A landscape with many valleys, sampled at points; each row gives a point and its height.
From any point a ball takes the steepest step (drop divided by distance) to one of its 2 nearest points. It stops when none of these is lower. Distance is the straight distance between rows; heights are no part of it.
Tisik: [ 25 -20   1   5   3 -42 -23  -4  19  10   1 -43  16  21  -9  -8 -27   2
  11  32 -27   2  -6   9  -9  19  -5 -16  -8   4   4   5  -1  21   6   5
  14  11   2]  h=4.90
Der: [-19  -4   3  11   7 -16  -2 -20  44  14  34   4  16  31   8 -11  23  -1
  -4  -1  13  -1   6 -23 -10   7 -25   8 -21   2 -28  42  44   3 -14   2
  17  32  20]  h=2.57
lafa: [ -2  -6  -9   9  -7   1   1 -14  22 -17  -6 -16  -2  24  12 -22   5  32
   5  17  35  18   3  -7 -12 -32  -9   6 -27 -18 -19   5  27   0  -3 -11
  23  22  16]  h=2.32
riv: [-25  -1 -17 -11   6  18 -16  17 -40 -27 -33  24  10   6   7  12   8  -1
   4 -17 -47  34  -5  -9   1   5   3 -16   2   9  -1  -1 -28   2 -22 -10
 -20 -17 -33]  h=2.19
gak: [ 13  -4 -12 -13  19 -14  13  27 -16  10 -14  23   6 -22  -2  35  -3  -4
   9 -30 -12  -6  17  12   9  14   2  19 -19  12  41  -8 -24 -11  17  12
   7  -7 -18]  h=6.45
Sogo: [-20   1  15   3   1  15  19  -8 -16  -1  15   8 -35 -24  22  17  12 -11
 -29 -16  -7  21   9   4  26   9  23  -2   6  17  -9 -20  -1  44 -15  11
 -13 -16  18]  h=6.69
Tinez: [  9 -30  -9 -13   6 -22   2   1   1   5  -2  34 -14 -33  -1 -11  10 -31
  -4 -21  -4 -25   1  13   8  19  -4   8  -9   1   5  -7   0  -1  16 -23
  -3 -26 -23]  h=6.75
zakal: [-17  -2   1   1  -6  -2  -1 -15  39  16  43 -12   6  14   0 -35  20 -19
  -4   4  18  -7 -20 -31 -10 -10 -14  -1   6  17 -32  29  40  -2  -5 -19
  10  19  13]  h=1.72
Kuv: [-18  -1  26  -5   1  10  20  13  11 -20   0  -2  -6   4   2   9  12 -31
 -17   4   0   3  32  -3 -20   9   0   0   3  16 -24   8  17  12   2   3
 -29  -7 -14]  h=7.03
Sas: [ -1 -19 -14 -12   4 -14  -9  29 -17  -1 -23  23   8 -14  -3  -4   4   3
  -7   7 -32  16   6   7 -23   4  -3 -17  12  -6  -1  -9 -11  19   0 -17
 -21  -3 -22]  h=3.61
kidu: [  7 -11  -7 -14 -12 -13 -20  25   6  -5 -29   3  26  16 -11  10 -12  15
  -1  11 -42  30   0  34 -21 -13  -5 -34  17  -6   6  -5 -11  14  -3 -22
  -5   1 -16]  h=4.28
vik: [-17  14  -9 -16   4   9 -10  -6 -11  -5 -17  26  24  16  23  -6  -5  33
   7 -10 -27  28 -13  21   6 -23  -8 -22  14 -27   8   7   3  -3 -17 -19
   2 -16   4]  h=4.42
vum: [-13  19  -6 -27 -12   1  -3   0 -28 -20 -24  14  18   1  -3  25 -17  18
  19 -11 -32  21 -30  21   7  -2  -1 -17  15   8  35 -22 -24  -1 -12 -27
   7 -29  -5]  h=5.37
Goses: [  9  13   6   5 -12  22   7  12 -16   2  -5  -5   1 -16   0  30  -9  12
   0 -12 -15  36   0  -3  -7 -13  25 -25   7  27  15 -13 -25  18  -7  23
 -19  -4  -4]  h=6.25
voge: [ -1  14  -9  -2  29   6  23  30  -7   0 -22  14  10   5   8  44 -16   1
  13 -22  -2  -7  33   6  24  11   9  27 -13  -6  31   2 -21 -10  11  31
  23   5  -7]  h=6.72
vizu: [  9 -10 -16 -18  -8   4  13  12   9  -7 -11  36 -19 -38 -36  40  -2  -9
  -6  -5   3 -10  25  10   9  19  30 -10 -10  -3   0 -15 -12  11   0   5
   4  -6 -17]  h=5.52
vebem: [ 29 -32 -14  18  13 -20   5   0   7   5   7  -7 -18 -21  -4 -17   2   7
  -7  14  -7 -13   7 -21  -2  15  16  18 -13  21  -2   2 -12  27  24  22
   6  17  -6]  h=7.35
memi: [  5 -22  12 -16 -29  -9 -36 -25   7  13  -5 -16   4  12 -25 -15 -13  10
  -2  22   2  -5 -19   0  -3   8  -3 -19 -14 -19 -13 -16  16  -7   2 -24
  -2  -1  26]  h=4.48
kib: [-17  32   3   2  -3   2   1 -16  -3   2  14  -5  13   9 -12  22  -5 -33
   9  -5  -7 -13 -11   7  12   4 -11   1  15   9   3  16   6 -31 -10  -3
  -2  -2 -18]  h=2.03
Temar: [-20  17  10  10  -3  -4 -18 -29  29   1  32  -7  10  13 -19  14  -6 -37
  -2  -9   2 -20  -8   2  17  16 -18   7   3   9 -20  34  36 -33 -16  -8
   2   9  -3]  h=2.95
tiniz: [ -9   5  15  19   9  -6  21 -14  22  -3  -4 -15   2  18  14 -12  11  10
  -4  15  -4   5   6 -12 -20   2   1  -5 -15  19 -19  16  10  14 -14  23
   3  30   8]  h=7.59
gaf: [  3  -9  18  14   3   7  -2  -1  -7 -10   6  -8  -2   9  13  10   0 -20
  -2 -15  20   3   8  12   9   1  -6  21  -7   5  -3  12   7 -19   8  -2
 -12 -10 -13]  h=5.26
nir: [ 16 -21   3  -8 -19  -5  -7  -2   2   0 -19 -10  -5  15 -23 -26  -2  20
  -7  36   8   3  -3  -4 -21  -1   5 -13 -14 -21  -8 -21   4  22  16 -13
  11   4  19]  h=3.84
suga: [ 12  -2  12  -7 -24   3 -31 -14  21  18  22 -11   7 -11 -27  -5   3  -7
   0 -19   6  -7 -22  20  -4 -17   3 -18  19  17  -9   9  -4 -30  14 -18
 -16  -9   2]  h=3.05
boka: [ -7  -2  -1 -29  -9 -11 -17 -23   0 -16 -18  34  15  10  -8  14  -9  -1
   7  -8 -22 -13 -12  30   9  13  -2 -10 -15 -20   6  -9   1 -18 -14 -23
  -4 -31 -11]  h=6.20
tamin: [-19  -6  -5  -6  -4  20 -10  17 -28 -16 -20  18   7  -2  10   2   6  -2
  -8  -4 -26  37  -1   4 -20 -22  -6 -16  25  -2  -4  -6  -7   7  -9 -20
 -26 -19 -17]  h=2.96
bek: [  9   0  13   1 -26   9 -25 -11   2   5  22  -6   6 -21 -32  22   7 -21
   2  -5  -4   2 -20   6  -2   3  11 -19  15  35 -10  -1  -7 -41  -3  -5
 -25 -11 -25]  h=2.31
defat: [-31  24  -7  12  10  11  19   9  -5  11   8  -9  16  11  18   1  18  11
   7   4  22  -1   2 -31  -2 -14 -15  -6   0  -4 -14  19  15 -13 -23  16
  -5  28  10]  h=4.41
gotam: [-19  30  -4   9  23  20  29 -13   3  -8  -1  -1 -16   9  10  -9  18  17
   1   7   9   0   8 -12  33   9   5  12   9 -31 -18   0  11  10 -24  42
  17  14  27]  h=7.75
Zokan: [  9   0  10   4 -30  25 -16 -47  15   7  24  -2 -26 -18 -25  -1  -8   2
 -13 -17  12 -15 -15  25  32  -9  21  11  10   4 -19  -7  -2  -2  15   2
  14 -16   4]  h=6.22
let: [-31  30   5 -15  -9  14  32   6  -3 -15 -19  21  10  16  22   7  19   6
   8 -13   2  11  29   8 -20 -34  -6 -18   4  10  -3  -4   2  -4 -15 -10
   7   1   2]  h=4.30
Zofe: [-23  23   3 -23 -17   0 -17 -23 -26 -22 -10  18  18  12  -6  24 -12   5
  19  -6 -10   4 -33  12  25  11  -5 -12  -1   0  25 -12  -5 -25 -15 -29
   3 -40  -8]  h=5.79
gadot: [ -9  27  -4   6  15  19   2  -8 -21  14  -4  13  -4   2  19   3   2  34
   1  -1   4 -17   9 -29  40  16   5   8  -9 -33  -1  -4  -2  -3 -28  31
   0   6  21]  h=7.51
fedib: [ 12   3   1   9  -2   5  12   6 -25  10   3  -7 -13 -16 -12  21  -5   2
  -3   7  -6   8  -4 -30  -6  15  26 -14   2  21   5 -22 -19  12 -12  26
 -15   3  -5]  h=5.99
lofi: [  9 -28 -11  17  26 -17  13   3  -5   9   4   8  -7 -33  11 -20   4 -19
   4   2   0 -31   4 -21   6  20   6  11 -12  28   6   0 -15  11  15  -4
   0   8 -24]  h=7.15
mimoz: [-13  28 -16   2  10  15  33  -2 -11 -14   0   4  -6  -9   1   7  -8   8
  -1  16   0   6   8 -15  18   1  20   7   8  -9  -9 -10 -10  10 -22  19
  18   3  13]  h=7.56
zito: [-15  17  15   0 -11  31   7  -4 -23   5   0   2  -7 -10   5  16   4   7
 -19 -12 -11  29  -3   5   4  -9  23 -13  16   1   1 -17  -2  19 -16  12
 -21 -23  13]  h=6.48
nof: [ 22 -33 -15   1   8 -18 -24  -2 -32  -6  -3 -13   2 -20  17 -19 -13   8
  25  -1  17  -6 -10 -15   2   4 -22  13 -19   2  20 -18  -8 -10   6 -39
  -1 -12 -28]  h=4.21
dopo: [ 15  -9   7  -5   1 -18 -22   3  20  -2 -14   5  26  27  -5  23 -27  20
 -11  16 -21  -2  21  13  -2  10   3 -12 -17 -19  -7  21   4  -2  -1  21
  -1  23   9]  h=6.68
zite: [ -8 -16  -9 -12   1  -1   3 -23  -1  -7 -13  42  -7  -4  -1   3   7  -3
  -7 -25   1 -24  11  22   9  11  -4   6 -15 -19   1  -8   8  -8   4 -18
  -5 -17 -12]  h=6.51
vipu: [ -9  16 -16 -11  -1   3  11  -4   5  21   3  14   9  10  13 -14   4  25
   6 -17  -9   7  -9  23  -9 -26  -2 -16  15 -10  20   0  -3   5  -3  -8
  -6  -2  13]  h=3.83
reme: [  7  -5 -25  -6   5  -3  15   6  -4  16  -5  31   4 -13   9 -23  18  27
   8  -2  -1 -19  -1  -1 -14 -16  -1  -8 -11   4  19  -7 -11   9  12  -8
  -1   4  10]  h=3.13
rotik: [-20   1  -5   6   0  -1  13  21 -23 -14 -12 -10  18  -3  25  -3  16 -29
   6  -2  -7  11  -7 -22 -28 -12 -20  -3  10  44   3  11  -9  -5  -9 -16
 -15   5 -42]  h=5.63
nikom: [ 13   2  -2  -3   3 -33  -5   4  16   7  -5 -23  11   9 -26   3 -29  -5
  11  28 -12 -13 -18   1   1  28  13 -11  -5  -4  18   0 -17   3  -5   1
  17  11  -1]  h=5.40
fiziv: [ 11  11 -14  -2  -9 -15  -5  10 -12   1  10 -28  15 -18  10 -13 -15  -5
  30  -2   0   3 -32  -2 -15 -18 -10  -6  21  30  34  -4 -20 -11   8 -24
  11  -4 -17]  h=2.86
sela: [ 10 -16 -15   8   3 -23 -16   4 -13  11   1 -22  11   1  22 -33  -9  20
  24   1  10  -3 -18 -12  -9 -11 -18   7  -6   9  27  -1  -8  -2  15 -30
   7   9 -10]  h=3.66
zak: [-18   3   7   1  11 -12  14 -12  29  -7   3  10  13  34   7 -12  15 -13
  -4  -3   6 -19  15  -4  -4   3 -23   8 -26  -1 -12  19  36  -8  -8  -5
   7  18  10]  h=3.23
nusom: [ -8  20  -7 -15  21   4   7  24  -4  20 -12  19   6  17   9   4  10   8
  -3  -7  14 -13  22   0   9   3  -7   7  -3 -43   8   1   3 -12  -1  22
   7   2  28]  h=7.26
Zok: [ -5 -11  13  -5  -3  -8  -7   3  -4  16   3   8  -7  -6  -1 -18   9 -16
 -25   6 -14  10 -12  12  -7  10   3 -18  17   6   2  -6   7  24  -1 -14
 -20 -25   9]  h=8.14
nas: [  4   1  13  14  11  -3  27  26   3   1  -7 -33  -5  19   2  -2  10   0
 -14  18   5  18  13 -23 -18   6  -3  11 -11 -12  -4   0   4   8  15  47
   2  23  23]  h=7.11
Gos: [  4   5   2   4 -16  14 -16 -14  31  16  22  -6   8  21  -2  -9  11  30
  -2 -10  21   5  -4  -6 -11 -18 -21  -6 -13  -5 -19  19  28 -19   3  12
   3  20  29]  h=3.67
Biles: [ 23  16   6   2 -18  15  -4 -28  36   6  13   2 -17   3 -28  15  -7   7
 -17  -7   4  -7 -12  40  14  -5  14  12   6  -5  -9   5  -2  -5  11  34
  13   1  19]  h=6.53
nopa: [ -4 -20  16  27  13 -13  -8 -11  18 -11   7 -21   3  18   3   3  -3  15
   0  29 -15  24  20 -20 -24   4  -3   3 -21  14 -36  24  20  17   0   3
  -9  40 -12]  h=7.41
zivuk: [  0  -9 -10  -2  -6   0  13  -3  11 -13 -19   1  -3  18   3 -18   8  40
  -5  35   5  17   7  -9 -20 -14  15 -14 -12 -15 -22  -7   7  23  -1   1
  10  21  14]  h=3.17
tuzal: [  0   1   5   6   8  21   5  26 -30  15   0   3 -13 -27   3  11  12 -16
 -17   8  -1   5   5 -32  -2   6   4   2  14   3  -7 -15  -9  13  -3  20
 -30  -3   0]  h=5.70
luze: [ 15  -9 -13  11  14 -15  13   5  18  21  24  -6 -19 -20   7 -38   6   1
 -10   1   0  -9 -12   2  -3  -2   0  16  16  11   7  17  -6  33  22  21
  12  13  11]  h=7.55
fepit: [ 16  -6 -13  -3 -17   8  10   2  -9  13  -5   0 -13 -18   4 -17  18  15
  -8  -6  22 -11  -7 -19 -14  -7   4  -5 -17  11  12 -21 -16  -2  13   5
   1   0  16]  h=2.39
teso: [ -3  10 -13  11  28  25   8  15 -36  -4 -22   4   8 -10  17  21 -16  23
  12  -4   0  -4  12 -31  27  14   9  19  -1 -19  17 -13 -14  -2 -17  23
   8  -5   3]  h=7.25
tinat: [  1  22  -9  14   3   4 -11  17 -28  -3  14 -24   8 -13  -4   4 -12 -27
  12  -2   2  10 -30  -7  -7 -18  -4   5  30  29  12   0 -12 -30   0 -14
  -3  -5 -23]  h=1.98
Dulep: [ 18 -17  12  -7 -22 -15 -50 -26  -1  -1  -2 -26   6   4 -38   1 -31  23
  13  18  -7  -2 -26  18  21   2   6  -5   6 -26  -2 -22  -2  -3  17 -28
  23 -15  10]  h=5.11
Benad: [ -2 -11  17  14   0  14 -33 -22 -11 -23   1  -7   3  14   0  15  -3 -13
   0 -17  23  -3  11  -7  11   2 -20  22 -18 -12 -19  15  21 -40  -4 -10
 -24   0 -19]  h=4.92
fofav: [ 27 -12 -11 -14 -12 -12  -4  -9  32   9   4  26 -12 -20 -31 -13  -5   3
   4 -17   5 -36  -6  38  15  10   2   4   5 -20  11  -7  -3 -12  13 -24
  16 -15  -7]  h=4.60
Falak: [ 17  -6  -3   0   2 -18  19  31  24  -4   1 -22 -13  13   0 -25  11  -7
 -11  21   1   7  12  -8 -32  -7  -7  13   2   4  -5   0   1  25  27  28
  15  21  10]  h=7.33
dulu: [  8  -5   1   2  33  14   1  24 -20  -3 -34   2   4   2  24  35 -13  17
  11   2  -8  13  43 -13  18  15  14  23 -15 -27  11  -3 -17   2   6  38
   5  11   7]  h=7.00
dela: [-21  -5  12  -2  13  -1   7  -6  -7  -8 -10   1  -7   9   2  -1   1  -3
  -8  34 -19  -4  13 -32  -4  20  -4 -12  -4 -14 -28   5  19  19 -30  -5
 -12   1  -2]  h=8.15
deti: [ -2 -25 -20 -12  36 -26  21  20 -14   6  -9  28  -8 -34  11 -21  21 -33
   1   0 -11 -35   9 -12  -6  22 -16  11   3   6  10  -5   2  13   6 -17
  -7 -12 -23]  h=6.96
lodaf: [-21   5  32   5   3  23  24  14 -14 -17   6  -6 -28 -11  16  16  17 -34
 -32  -2   1  16  25  -1   3   3  14  11  10   7 -19  -7   5  29  -1  18
 -21 -18  14]  h=6.86
big: [-14  11 -10   4  22  -5  10   9 -18   4 -16   1  29   5  20   7   8  -8
  14  -4 -13  -1   0 -24  -9   9  -9   3  -6  20  15   9  -7 -17 -19  -3
 -12  13 -31]  h=5.31
Dafig: [ 21  -4  -1  -2  -9 -29   7   4  15  -1   0 -25  -1   7 -21   1 -17 -19
  10   3   7 -19  -3  12  -5   9   1  10 -13  18  17  -1 -17  -3  22  -5
  25   3  -1]  h=5.84
Pire: [ 16 -28   1   5   6 -15   6  15  43   1  16 -12  -2   1  -7 -36   6   0
 -15  17 -13  11   8   1 -35 -14  -7  -5  10  13 -27  22   6  39  36   5
   0  28   7]  h=7.54
kelim: [-16  16  10 -11   4   6  25  -6  20   4  -3   7  16  23  16   3  25   9
   0 -13   3  -3  25  11  -7 -14 -11 -14 -12  -7  -6  11   9  -3 -14  11
  -4   9  15]  h=3.85
ridu: [-26  13  -3  19  21  26  24  -6 -15   0  -5  12   4 -20  40  -5  33  26
  11   0  21  -2  10 -31  13 -16   5   4  -3  10 -19   9  -1   0 -25  24
  -2  24  -3]  h=4.84
Ziv: [  1  -2  -3   3  13  -8 -11   6  16  22   6  10   9  23   5  -5  -2   9
  -4   3 -12  -6  13   6   5  10  -4   6   2 -30   3  21  16   2   4  20
   1   8  15]  h=6.97
bekap: [ 13  11 -11   9 -10  17   1  13  11  11  23 -10  11  -1   0  -8  24  14
   1  -8  31   1   0 -15 -27 -30 -14  -1  -1  16 -18  20   4 -25  11  18
  -6  27   4]  h=3.06
gol: [ 24 -21  -4 -17 -14 -11  -4  -1  20   7  -6  27 -24 -28 -51  16 -14  -2
 -12   0   4 -13   2  32  18  24  28   2   0 -20   2 -22  -7   9  12  -4
  13 -16   2]  h=5.13
beze: [  7   9   2  -3  -8  19  -2  -7   7   5   8   4  -9   9 -19  11  -4   6
 -18 -10  17  -5   4  16  27  11   7   4   2 -27   4  -1   0 -17   6  31
   6  -7  21]  h=6.81
mone: [  3   2 -14   8  -5  16 -28 -14  -7 -11  10   6   5  15   3  -7 -17  30
   9   5  27  -5  -2 -13  16  -7 -16  22  -6 -42 -11   9  29 -30  -5 -16
  14  13  13]  h=3.89
vatom: [-14   1  24   9  -6 -12   9 -20   6  -3  -2 -22  -9  18  19 -15  -5   5
  -3  12  -8  11   1   9  -2   6   5  -9  -7   3  -8  -6  15  26  -5  -3
  -1  -3  12]  h=7.79
refi: [ 25  -3 -17  -4 -13  -3  -7   1  13  17  21  -2  -3 -35 -28 -16  -5   2
   2   4   2 -23 -27  -6  -9  -1  15 -12  14  21   4  -4 -23  -7   6 -11
   5   2  -8]  h=2.42
Fide: [ 10  20  -8   0   6  11  17  19  -4   4   4   6 -10  -7   0   8   0   0
  -2 -15  16  -6   4   7  12  -4  -4  20   9 -13  17  -6 -11   4  19  27
   5 -10  25]  h=7.07
nama: [  0  12  -7  17   4  -2 -10  15   0   0  12 -14  29   8 -11  18  -3 -28
  15  -4   9   1 -16  -5  -7  -7 -18   7  18  20   0  22  -2 -37   4  -7
  -4  18 -37]  h=0.77
Kuf: [ -8  23   5   1 -25  21  19   7   1 -39  -9   4 -10   4   6  22  11  -6
  -4  -2  23  16  34  28  -6 -32   0   9  16 -13 -16  -7   1   0  14   1
   4 -10   3]  h=6.35
Bav: [-11   9  22  15  -2   2  -7 -25  -9   0  -3 -10   9  26  15   7   7  17
   8  -3  10  -6   6 -21  11   8  -5  -3 -31  -3  -5   8  16 -18 -33  15
  -9   7   3]  h=5.69
Figaf: [  2   3  11  -3 -21  19 -16  -3  -1   4  11  15  15  -9 -26  30   7   4
 -16  -6   2   2  -3  -2 -20   7   0 -27   3  11 -19   2  -2 -33 -13   9
 -33   1  -8]  h=1.46
keta: [ -5   4  21   0   7   6  16  11 -19  -1 -21 -21  -5  18  19  -5  10   1
   1  14  14   3  10 -25  -8   9  -8   2 -21 -16   7  -6  10   8  -4  16
 -10  -2  21]  h=6.87
mam: [  9   5   9   0  -1   9   1   4 -12 -21  10  -3 -23 -18   1  11  -4 -38
 -14 -20  24  -3  10  27  22  -5   2  19   8   6   2  -9  -1 -12  21  -4
  -1 -30 -12]  h=5.58
bik: [ -4  17  -6   3  -1   8  16   9 -19 -12   3   0 -28 -17  -4  14 -16  -7
  -7   5   5   2  -3   5  27   5  17   9  16 -12  10 -19  -6  26  -2   3
  16 -14  18]  h=7.34
rone: [ 26  10 -13  -5 -23  10  11  -7   9  11  14 -18 -19 -15 -25 -23   2   6
   1  11  15  -8 -23 -12   0  -7  15   5   3  18   4 -11 -16  -5   7  20
  18   1  17]  h=1.32
kipob: [ -2 -11  26   3 -17 -13   1 -10   0   5   5 -28 -20   2  11 -26   0 -19
 -10  14  -5  15 -19   3 -17 -10  13 -12   0  17   5 -25   0  38  11 -21
 -10 -14  11]  h=7.98
nited: [ -7  -9   2  12   9  -6  10 -26   6   0  26  15 -17 -24  14 -26   9 -32
  -2 -13  -6 -27 -13   0  17   7  10  10  10  36 -11   6  10   8  -9 -21
   1  -4 -25]  h=7.95
Lemav: [  4 -16  13   9  -5 -27 -35 -15  17  27  21 -31  18  11 -11 -14 -16   6
   7   8 -23   7 -26  -2 -10   9 -13 -19   6  18   0  20  11   3   0  -9
  -6  16  -4]  h=4.35
rufo: [-30  30  -8  -8  10   8   9   5 -17  10  -9   7  40  23  21   7  10  10
  21 -13   9  -3   1 -24  10  -3 -19  -3  -7   3  10  12   3 -28 -28   1
   1   9   0]  h=4.88
kalik: [ -8   5   0  -1   5  -7  18   4   3  32  19  10 -16  -5  16 -46  16 -16
 -14  -6   3 -20 -15   0  13   0  -5   3  18  -5   3   0   9  19  11  11
   4  -7  25]  h=7.77
luz: [ 32  -6 -21 -14 -17  -2   9  10  20  -3   4   5 -10 -23 -29  -3  -8  12
   6   2   9 -12 -15  23 -15 -22   9  -4  13   7  15 -19 -29   3  20 -24
  27  -6   2]  h=3.30
Fadim: [  1  -5 -13  10  -9   7  -5 -29  15  -2  14  -2 -13  11  15 -38  -4  37
   8  -4  32  -5  -3   4   7 -28  -9  21   1 -31  -8   9  21 -11  12  -4
  28  15  18]  h=3.15
pato: [  0  -7 -32 -12  24 -17  -8  15 -25  14 -22  28  22  -9  26  -8   0  30
  15 -24 -39  13  -9   5   2   1  -9 -10  -6   2  27  -1 -32   8   6  -7
   2   5 -18]  h=2.35
Fezar: [ 18 -10   7  -1  -1 -22   5   3  -9  -4 -10  -3  -1  -3  -3  22 -12 -14
  10 -15  -5   3  -1  20   3  14   6   9 -17  21  36 -10 -21  -1  12  -5
   2  -8 -14]  h=6.18
kimob: [  9  -8  -7  15   3  11 -34 -13  -2 -13  19   2  -5   8 -13   8 -18   2
   8   1  22 -14  -2  -1  22   9 -11  27   1 -22 -12  15  13 -38  -6  -4
   1   7 -24]  h=4.51
Gari: [ -6 -12   8  -9  13  -9  12  15   4  42   9  10  -2  -3  14 -29   8 -11
 -21  -9 -14 -10  -1   8 -12  16  -2  -6   6 -13  16  -7   6  34   9   9
 -15 -17  35]  h=7.96
notub: [ -5  15  -5 -20   6   3   1  14  -2 -12 -40  19  21  16  11  19 -15  20
  10 -11 -31  33   5  38  -4 -21   1 -18  16  -8  24  -2 -16   8  -8 -22
   2 -12  -5]  h=4.86
lilu: [ 19 -10 -26 -19 -11  -2  -2 -13  21  -5   6   5 -14 -19 -47 -17 -14   1
  15   5  18 -32 -17  13  11   1  11   8   3  -6  11 -18 -21 -17  20 -18
  37 -14  -2]  h=4.00
letil: [ 20  -4  -6  23  10 -15   5 -10  12  14  32  -5 -25 -28  10 -30  -6 -15
  -2  -8 -12 -19 -26  -1  20   2  14  23  18  17   5   4  -8  25   9  -8
  16   3 -14]  h=7.76
zodas: [ -1   6  10   3  -5  13  19  29   9 -27 -20  10  -2   1  -3  46  -5 -16
  -5 -12  -1  20  42  25 -12 -14   5   6   8   0   1  -3 -13  -4   3  11
  -3  -9 -16]  h=6.10
latir: [ 11 -34 -14   7   6 -15  -6  16 -35  -7  -7  -7 -15 -26  25 -26   3  -9
   4   7  14  -9  -2 -20 -11  -2  -8  15  -8   3  24 -26  -9  18  18 -27
   3 -17  -7]  h=4.65
momab: [-19  26   5 -11  11   9   4 -14 -13 -11 -21  -6  31  33  24  21   3  31
  23  -4  19  -4   7 -26  13   2 -12  -5 -37 -20  11   6   9 -26 -40   7
  14  10  18]  h=5.32
bugis: [  4   0   2 -11 -16   6  13  10 -10 -38 -23  17 -15 -11 -22  51  -3 -27
  -5  -6   7  -1  24  16  -3  12  17   1   0  -1   0 -16 -12 -10   3  -5
  -7 -25 -21]  h=5.83
fidif: [  8 -12  15  13  -3  27   4  20 -22 -13   6 -28 -30 -18   2  -6  11 -29
  -9  19  24   4   9 -31  -5  -5   3  16   8   7 -22 -10   3  10   4   6
 -17  -7   3]  h=5.38
mil: [-25 -10  15  -1  -9   2 -21 -27  43  -6  31   0  -2  10 -21 -11   4 -29
   2  10   7 -12  -4 -10  -3  -3 -17  -4   8  16 -41  28  37 -19  -9 -32
  -5  14  -1]  h=2.54
Lum: [-22  14  23   7  -1 -14 -15 -24   1   4   5 -28  21  38  27   3  -5   1
  14   0  -5  14 -16  -6   8  -2 -16  -6 -17   4  10  15  20 -11 -24   0
   4   6   9]  h=6.01
Luri: [ 14   1  11  -6 -21  17  -9 -19   7 -13   5   6 -15  -8  -6  14  -7  -4
  -9 -17  10   6  -6  45   9 -14   7   3   9   9   1 -13  -8  -2  14 -12
   6 -17  -5]  h=5.90
nazu: [  7  -1 -15  -5 -11  27 -10   0  11  12  20  24   4  -7 -23   7  13   9
 -10  -5  14 -13  12  -1 -14 -13  -1  -8   2  -8 -27  20  11 -29   1   9
 -16  17   0]  h=2.33
bif: [  8  -5   7   0  -8 -23 -29  -6  19  31  28 -32   4   1 -31 -21  -6 -23
  14   1 -11 -12 -35   5  -6  -4  -8 -18  27  22   6  11  -8 -11  13 -12
   1   3   2]  h=3.77
pem: [ -5 -10  25  18  15  -6   4   3  30 -18   5 -10  -2  14   6   6  -6 -11
 -17  17 -15  14  29  12 -17  13  -1  13   0   3 -31  19  24  24  11  17
 -14  13 -10]  h=7.22
Tefad: [ 17 -10 -13   1   7   2   4  35 -34 -13   1 -10 -28 -35  16 -20   9 -20
 -10  17  22   2   5 -19  -9 -10   5  24  11  -1   3 -18  -7  12  17  -1
  -8 -11  -1]  h=5.05
tavat: [ -6  11  19  -7 -11  -9  -5  -2  11  -8 -16 -13  23  39   3  19  -9   9
   0  24  -7  15  -2  -1 -12   2  -1 -25 -19  -3   5  11   7  -2 -17   9
  -5   7  10]  h=6.36
vimev: [ -6  16  21   3 -13  14  10  12 -17 -19 -21 -14 -14  18   2  17  -2 -11
  -7   2  22  19  27   3  -7  -7  -3   6  -7 -21  -6 -17   5  -1   1  10
 -12 -16  14]  h=6.61
Par: [-16 -15 -16 -17  21  11 -14  13 -31  11 -27  29  17  -5  14   4  12   8
   5 -33 -39  17  -1  -2  -2   1   2 -14  -5  -4  10  12 -20  -3 -11   6
 -27 -13 -15]  h=1.23
liku: [ 15   0  -4  12  -2 -14 -31 -16  -2   8  14  -4  -6 -12 -25 -13 -28   9
   2   5  -4  -8 -34  20  20   4  19   5  28 -17  10 -15  -7  -7   6 -19
  22  -9   2]  h=5.67
nukot: [ -3  -7  14   9  11 -21   5 -10   0  -4 -18 -12  -6  19   6   6 -18  -8
  -2  30 -21   6  11  -4   2  32   6  -7 -14  -9   0   2  10  29 -15   1
  -5   4  -7]  h=7.99

Where does a ball stop that starts at each point below?
tiniz | nama
Pire | rone
gotam | Figaf
fedib | nama
mimoz | lafa
zite | Par
